A landscape with many valleys, sampled at points; each row gives a point and its height.
A ball rolls from a point to the lowest of its 4 nearest points, and stops where none of them is lower. Distance is the straight distance between rows; heights are no part of it.
<106>: [111 108 106 126 170 183 143 153 152 124]  height 0.47
<683>: [121 114 140 177 107 107 151 123 116 172]  height 3.04
<709>: [152 100 149  72 129 108  95 145 156 128]  height 6.47
<685>: [103 178 113 150 166 149 150 117 136 191]  height 2.20
<824>: [155  96 138 111  96 130 129 130  97  63]  height 1.88
<589>: [154 143 154 154 107 104 115 190 150  98]  height 2.76
<774>: [118  96  72 170 117 204 131 140 106 124]  height 3.07
<534>: [142 108 167 153 127  94 148  87  73 142]  height 3.46
<364>: [139 166 112 149 111  87 147 140  98 112]  height 2.50
<514>: [133 173  97 115 113  87 146 145 109 104]  height 2.38
<201>: [109 125  82 120 102 107 158 120  90 102]  height 1.95
<698>: [151 128 121 123  82 119 124 181 131  96]  height 2.13
<266>: [147  90 162  72 119 129 132 134  82  81]  height 2.31
<634>: [162 155 184  85 149  96  74 102 154 120]  height 5.19
<215>: [111 119  94 140 105 107 169 126  95 106]  height 2.03
<818>: [137 161 135 139  80 143 118 154 129  60]  height 2.85
<371>: [102 123  94 168 135 162 159 157 132 137]  height 1.43
<236>: [160 141 194 132 133 139 144 155  86  66]  height 2.39
<660>: [109 118 111 138 140 116 189 105  68  87]  height 3.32
<477>: [151 143 139 108  64 140  80 108 110 104]  height 3.62
<79>: [120  92 166 131 143 129 139 140 153 187]  height 3.33
<555>: [137 105  84 146 130 197  86 147 110 159]  height 4.86
<29>: [118 131 135 140 176 134 113  38 148 149]  height 1.80
<72>: [109  95 155 175 122 144 128 140 152 188]  height 3.14
<495>: [157 156 151 111  99  99  86 137 137 166]  height 3.90
<557>: [112 111 139 125 180 171  97  81 148 153]  height 1.50
<17>: [117 174 123 125  70 149 122 137 152  72]  height 3.16
<748>: [148 113 118 101  69 107  98 149 120 122]  height 2.74
<190>: [106 157 112 104 136 107 124  98 122 203]  height 3.38
<607>: [122  68 116 126  81 116 141 152 115 108]  height 1.78
<61>: [160 145 201 171  88 149 105 109 119  92]  height 2.61
<552>: [114 106  99 126 126 196 128  76  72 131]  height 3.99
<684>: [117 165 139 144 208 160 120 109 141 165]  height 1.75
<301>: [ 93 106 115  74 167 128 142  95 157 121]  height 1.99
<827>: [156 111 164 132 105  98 119  87  76 132]  height 3.97
<630>: [132  86 153  95 119 110 106 152 160 154]  height 4.47
<238>: [137 100 139 133 100 103 120 137 125 181]  height 3.47
<599>: [131 166 141  72 100 153  78 135 181 121]  height 4.35
<98>: [127 134 128 170 114  80 156 129 112 140]  height 2.83
<649>: [114 110 130 174 142 147 189 111  85 100]  height 3.56
<745>: [103 126 104 153 147 127 179 160 148 149]  height 1.15
<205>: [117 104  84 176 131 196 137 169 119 127]  height 1.94
<773>: [149  98 124 127  72 119 117 154 112  77]  height 1.37
<299>: [130 135 138 124 179  81 151 112 158  87]  height 6.21
<68>: [150 165 133 152 106  77 126 128 108 146]  height 2.72
<352>: [143 104 147 130 127  94 132 210 151  99]  height 3.15
<204>: [125 172 126  94  57 158  84 121 153 136]  height 3.84
<226>: [120 145 101 168 124 163 127  91  87 180]  height 3.82
<687>: [155 202 149 109 137  88 120 157 141 145]  height 4.61
<179>: [102 112  73 136 108 159 165 126 115 131]  height 1.82
<671>: [102 173 101 147 136 105 146 100 107 202]  height 3.01
<520>: [144 174 149 106 161  73 128 144 155 124]  height 4.98
<711>: [129 155  98 151 205 168 129  85 130  86]  height 1.92
<434>: [104  95  89 147 111 160 159 100  89 123]  height 2.75
<525>: [107 118 110  80 178  98 148 115 155  98]  height 1.27
<422>: [147 102 150  83 144 115 113 175 172  74]  height 5.41
<695>: [151 117 158  83 120 110  63 101 173  78]  height 5.58
<423>: [135 115 156 115 118  89 116 144 147 174]  height 4.95
<152>: [133 164 116 108  87 142 106 171 162  94]  height 3.17
<165>: [131 128 171 138 182  81 144 121 158 138]  height 6.94
<94>: [152 110 160  77 134 101  81 120 155 111]  height 1.33
<482>: [ 99 110 126 114 187 124 167 121 164  99]  height 3.11
<442>: [112 141 115 155 119 144 147  61  81 173]  height 3.61
<509>: [116 136 120 132 151 173 113 114 137 196]  height 1.89
<398>: [103 125  78 118 119 122 162 155 128 133]  height 1.26
<232>: [154 134 161 129 151  63 105  81 149 100]  height 1.25
<703>: [142 125 127 159 162 184  88 142 104 193]  height 3.52
<467>: [ 94  92 113 100 172 182 136 119 156 134]  height 1.06
<287>: [113 138 101  61 160 100 145 137 153 120]  height 2.68
<530>: [108 122  91 123  94 139 134  85 103 173]  height 0.52
<694>: [ 99 114 135 145 183 141 165 150 167 123]  height 1.08
<724>: [150 134 146 171  87 104 116 172 126  77]  height 2.64
<304>: [130 139 127 154 165 179  99 129 128 184]  height 2.28

Write out the way that a ball takes from each point below.
<301> => <467> > <106>
<482> => <694> > <106>
<685> => <684> > <557> > <467> > <106>
<204> => <17> > <698> > <773>

Where does a ball stop that starts at each point below?
<352> => <773>
<711> => <106>
<61> => <773>
<589> => <773>
